The views of a scene show one set of named points, each view turned or mirrored, and shifted as a whole, with a little noise and some points left out.
(in the rows, 100 means zero)

Scene 1
View 1
<26>: 103	93	106	85	83	91	100	113	91	114	101	85	123	68	89	97	107	102	79	95	85	83	76	93	94	98	88
<30>: 96	88	105	102	103	83	106	106	100	110	87	97	86	93	90	100	90	98	75	109	104	93	111	140	88	94	100
<100>: 88	106	79	92	92	91	113	91	81	95	80	79	104	82	100	122	106	92	84	125	97	92	94	115	84	113	104
<102>: 101	112	71	84	81	93	104	101	68	103	97	86	121	93	96	115	123	90	109	119	86	94	77	103	87	114	107
<225>: 92	88	117	88	90	93	101	109	100	108	89	75	120	55	95	98	97	108	58	99	88	78	81	92	91	99	83
<117>: 101	108	77	79	99	101	112	100	70	107	100	86	102	92	94	113	113	102	91	100	107	82	76	112	88	99	93
<199>: 96	105	84	88	83	89	104	99	80	102	91	84	118	81	96	112	113	91	93	116	85	92	89	106	89	113	103
<166>: 95	104	83	84	92	95	108	99	78	103	92	82	112	83	97	114	111	96	88	111	95	86	81	106	87	105	96
<128>: 103	101	83	80	99	94	113	100	78	109	96	91	97	91	91	109	107	100	87	99	105	89	94	123	94	97	93
<132>: 96	98	92	89	100	92	108	102	88	107	91	88	97	87	92	109	102	98	80	105	103	87	92	120	88	99	96
<19>: 100	94	100	81	94	94	108	105	87	110	93	81	112	69	92	103	101	105	71	94	97	80	86	104	95	95	86
<40>: 94	107	70	63	102	101	123	88	67	100	84	75	98	67	100	125	108	111	74	93	108	83	101	114	103	100	85
<168>: 105	93	106	81	95	97	104	113	90	118	102	88	112	77	89	96	104	107	75	88	100	76	72	103	93	89	82
<2>: 99	94	90	94	99	84	110	101	88	110	89	99	86	98	90	105	100	95	87	108	102	98	116	141	92	98	104
View 2
<225>: 90	97	94	84	73	101	121	116	100	102	109	122	93	108	103	102	83	111	76	78	110	95	76	93	125	91	129
<19>: 95	93	98	89	89	101	118	107	95	108	109	108	100	99	94	99	88	111	97	83	105	89	80	96	124	89	112
<2>: 91	94	127	108	102	109	113	87	93	102	100	98	104	102	92	78	92	93	117	108	92	90	102	106	105	103	92
<128>: 99	92	108	99	104	105	111	94	94	111	107	97	106	93	89	94	95	107	118	94	95	83	88	101	116	94	96
<168>: 88	90	88	85	88	103	113	102	94	116	108	111	98	104	92	90	92	109	106	71	112	87	82	99	133	84	119
<30>: 81	98	131	106	92	109	115	89	94	100	103	107	99	112	91	79	87	85	109	103	98	99	105	102	110	109	105
<100>: 110	107	112	112	99	107	102	103	103	101	105	98	106	89	96	112	95	114	95	103	78	81	84	101	104	114	102
<132>: 93	99	111	102	97	105	110	96	96	107	108	101	102	98	90	95	93	104	107	91	95	88	90	99	115	106	107
<40>: 107	88	113	91	104	91	127	101	91	108	120	92	112	77	85	120	85	116	106	96	90	78	71	83	119	91	90
<166>: 103	100	103	106	100	106	103	100	98	110	105	99	105	90	91	104	97	114	105	92	88	80	82	101	113	103	103
<26>: 99	95	82	87	82	106	111	111	100	110	101	114	96	105	103	92	93	116	91	77	110	85	81	109	122	82	120
<102>: 121	103	83	111	106	116	90	105	102	112	94	95	108	87	100	101	110	127	107	92	84	67	83	121	107	95	97
<117>: 100	90	94	98	109	105	104	94	93	120	107	94	108	87	85	99	100	115	126	80	97	74	83	103	125	91	98
<199>: 113	102	95	105	96	111	101	107	103	105	97	104	103	93	102	101	101	119	95	97	87	77	84	111	107	96	103
View 3
<117>: 100	89	112	86	104	86	84	104	83	83	86	97	102	122	92	94	102	105	96	120	75	101	112	86	100	95	92
<128>: 103	96	110	93	100	95	85	108	95	89	96	106	96	108	89	95	101	106	98	117	78	103	107	91	101	102	94
<166>: 99	94	106	94	110	91	93	94	90	96	85	108	109	112	91	100	114	115	85	113	94	109	99	95	101	98	94
<100>: 101	103	101	94	111	98	82	86	99	108	94	111	101	99	83	95	118	125	91	108	104	107	89	93	101	103	97
<225>: 101	101	127	106	104	108	129	121	110	79	93	111	131	114	99	108	119	108	74	103	102	119	96	114	103	106	96
<168>: 103	94	126	104	98	95	115	120	93	72	89	100	121	124	97	108	104	100	85	111	80	113	109	105	99	102	93
<26>: 101	90	117	110	105	96	123	110	92	84	85	111	122	117	99	112	105	104	71	110	89	118	109	107	104	101	93
<132>: 104	104	116	101	99	99	87	106	102	90	99	105	104	107	85	102	105	111	98	107	88	106	97	97	96	105	95
<2>: 107	107	106	108	91	101	79	108	103	101	110	112	86	93	79	105	90	109	107	108	77	104	101	95	98	112	96
<30>: 109	115	118	116	85	104	85	114	110	94	117	111	96	96	79	111	91	107	108	99	83	107	95	101	92	116	96
<199>: 99	93	100	101	113	92	95	87	89	108	88	114	104	104	90	104	110	116	79	113	95	112	101	96	104	100	95
<102>: 96	87	92	98	118	83	88	75	75	110	77	110	101	111	90	105	105	115	80	119	90	109	108	90	104	94	94
View 4
<166>: 105	88	104	113	94	89	107	115	107	89	99	97	106	83	106	78	102	100	92	117	101	93	96	110	91	95	83
<40>: 106	74	84	120	104	105	88	108	104	74	99	91	109	91	113	80	88	109	80	124	113	102	113	109	113	73	91
<199>: 108	92	113	108	91	85	114	116	111	93	102	99	98	72	105	81	101	100	103	115	88	94	101	110	84	101	80
<102>: 110	98	107	103	89	84	112	112	107	91	109	103	96	66	106	73	102	92	100	122	80	98	102	115	82	97	78
<100>: 91	99	102	111	92	98	104	112	106	97	100	96	103	88	121	93	81	102	86	111	104	94	98	122	94	97	79
<128>: 118	86	95	114	98	102	98	104	101	91	103	100	96	99	109	83	103	107	91	109	108	93	106	107	95	95	80
<19>: 112	71	109	122	101	93	104	119	114	88	90	90	110	95	99	85	104	115	96	107	117	91	98	97	100	98	97
<30>: 108	94	103	117	94	112	103	107	104	110	101	97	93	121	116	106	93	115	92	84	125	80	98	113	91	114	77
<117>: 125	82	91	114	97	97	100	103	98	85	106	103	100	94	100	71	118	97	92	117	103	95	104	103	92	89	82
<26>: 116	72	123	121	96	86	115	126	121	91	90	92	107	85	91	80	113	116	108	104	107	90	99	91	93	107	98
<2>: 111	100	98	110	93	113	101	100	99	106	107	100	86	110	120	100	89	113	92	92	113	89	107	116	90	109	73
<132>: 108	88	101	118	96	99	102	111	105	97	98	97	103	102	109	89	101	108	87	104	115	87	97	111	94	101	82
<225>: 100	65	125	130	101	88	109	134	124	90	80	83	122	94	95	92	104	120	100	101	125	87	92	92	101	106	105
<168>: 123	68	112	123	99	93	107	117	113	90	92	95	109	100	90	78	120	115	101	103	118	86	96	89	94	103	95
View 5
<132>: 91	92	101	103	116	101	108	97	103	106	105	103	106	105	110	107	96	91	95	100	109	94	102	93	87	108	83
<2>: 94	72	106	102	120	111	104	105	104	95	100	98	113	98	102	108	93	82	110	91	99	94	112	91	103	108	86
<30>: 97	76	102	96	125	108	116	103	107	97	107	95	108	97	113	104	87	81	100	91	89	94	113	81	103	116	79
<100>: 81	87	98	102	96	101	92	107	96	101	106	110	103	107	99	119	104	104	89	98	103	92	106	104	75	96	77
<26>: 82	114	98	104	106	100	107	75	109	103	107	100	83	105	116	87	100	104	105	126	108	99	74	88	85	114	89
<225>: 88	114	92	104	97	94	120	72	108	101	106	98	79	107	131	87	90	106	81	115	101	97	83	77	76	117	78
<166>: 81	101	100	106	104	101	96	94	101	106	107	108	102	111	102	110	107	104	99	111	113	94	93	104	79	100	84
<102>: 71	100	103	104	102	105	81	100	98	103	109	111	100	107	85	114	118	108	118	118	114	96	86	118	80	93	88
<19>: 90	106	100	107	107	100	110	78	106	105	100	101	94	109	120	96	95	98	93	111	114	96	88	87	83	111	89
<117>: 90	104	106	112	122	104	96	87	104	116	99	108	114	112	104	111	109	94	109	110	133	97	91	109	89	101	96
<40>: 98	92	109	124	92	101	97	84	98	106	79	105	114	120	113	115	93	99	81	92	138	91	103	94	73	96	97
<199>: 76	96	101	102	96	103	92	97	99	96	106	107	96	105	95	108	107	106	106	111	105	97	91	103	81	100	83
View 6
<40>: 82	87	91	88	119	100	101	124	113	95	96	71	125	105	83	113	116	123	95	115	111	94	130	94	83	94	117
<166>: 96	99	105	90	105	106	112	110	107	108	102	83	109	97	92	108	108	103	85	102	108	102	105	105	96	96	117
<30>: 75	97	93	75	94	74	94	100	88	101	104	95	82	95	89	108	91	118	101	110	89	74	92	117	98	98	110
<117>: 88	101	112	88	83	108	102	123	114	96	97	77	109	91	92	101	106	109	90	114	107	107	120	103	99	88	112
<168>: 77	95	108	83	92	104	80	116	117	107	95	88	91	104	78	90	105	99	101	130	120	107	100	114	102	81	106
<100>: 99	96	95	88	116	97	121	105	98	109	105	84	113	97	98	121	106	111	81	91	98	91	105	101	91	106	121
<19>: 83	94	101	82	106	101	95	114	111	109	97	86	100	107	82	104	108	103	97	119	114	99	100	107	97	92	114
<26>: 91	91	110	91	111	107	90	101	115	118	97	90	98	105	80	89	111	85	95	113	123	108	88	120	101	83	108
<128>: 86	96	103	89	92	97	99	114	103	95	99	81	105	92	92	104	103	116	93	110	101	94	115	107	96	91	110
<102>: 112	101	113	103	96	113	121	105	108	106	104	78	117	84	100	102	108	97	74	85	105	110	112	109	99	95	114
<199>: 104	96	105	97	110	105	114	101	102	108	103	84	110	93	93	103	107	98	83	91	107	100	100	114	94	97	113

In a view up to two points have been moved. Name them for each view, in the order of its rows, or write none.
view 1 | <117>
view 2 | <166>
view 3 | none
view 4 | <199>, <100>
view 5 | none
view 6 | <168>, <19>
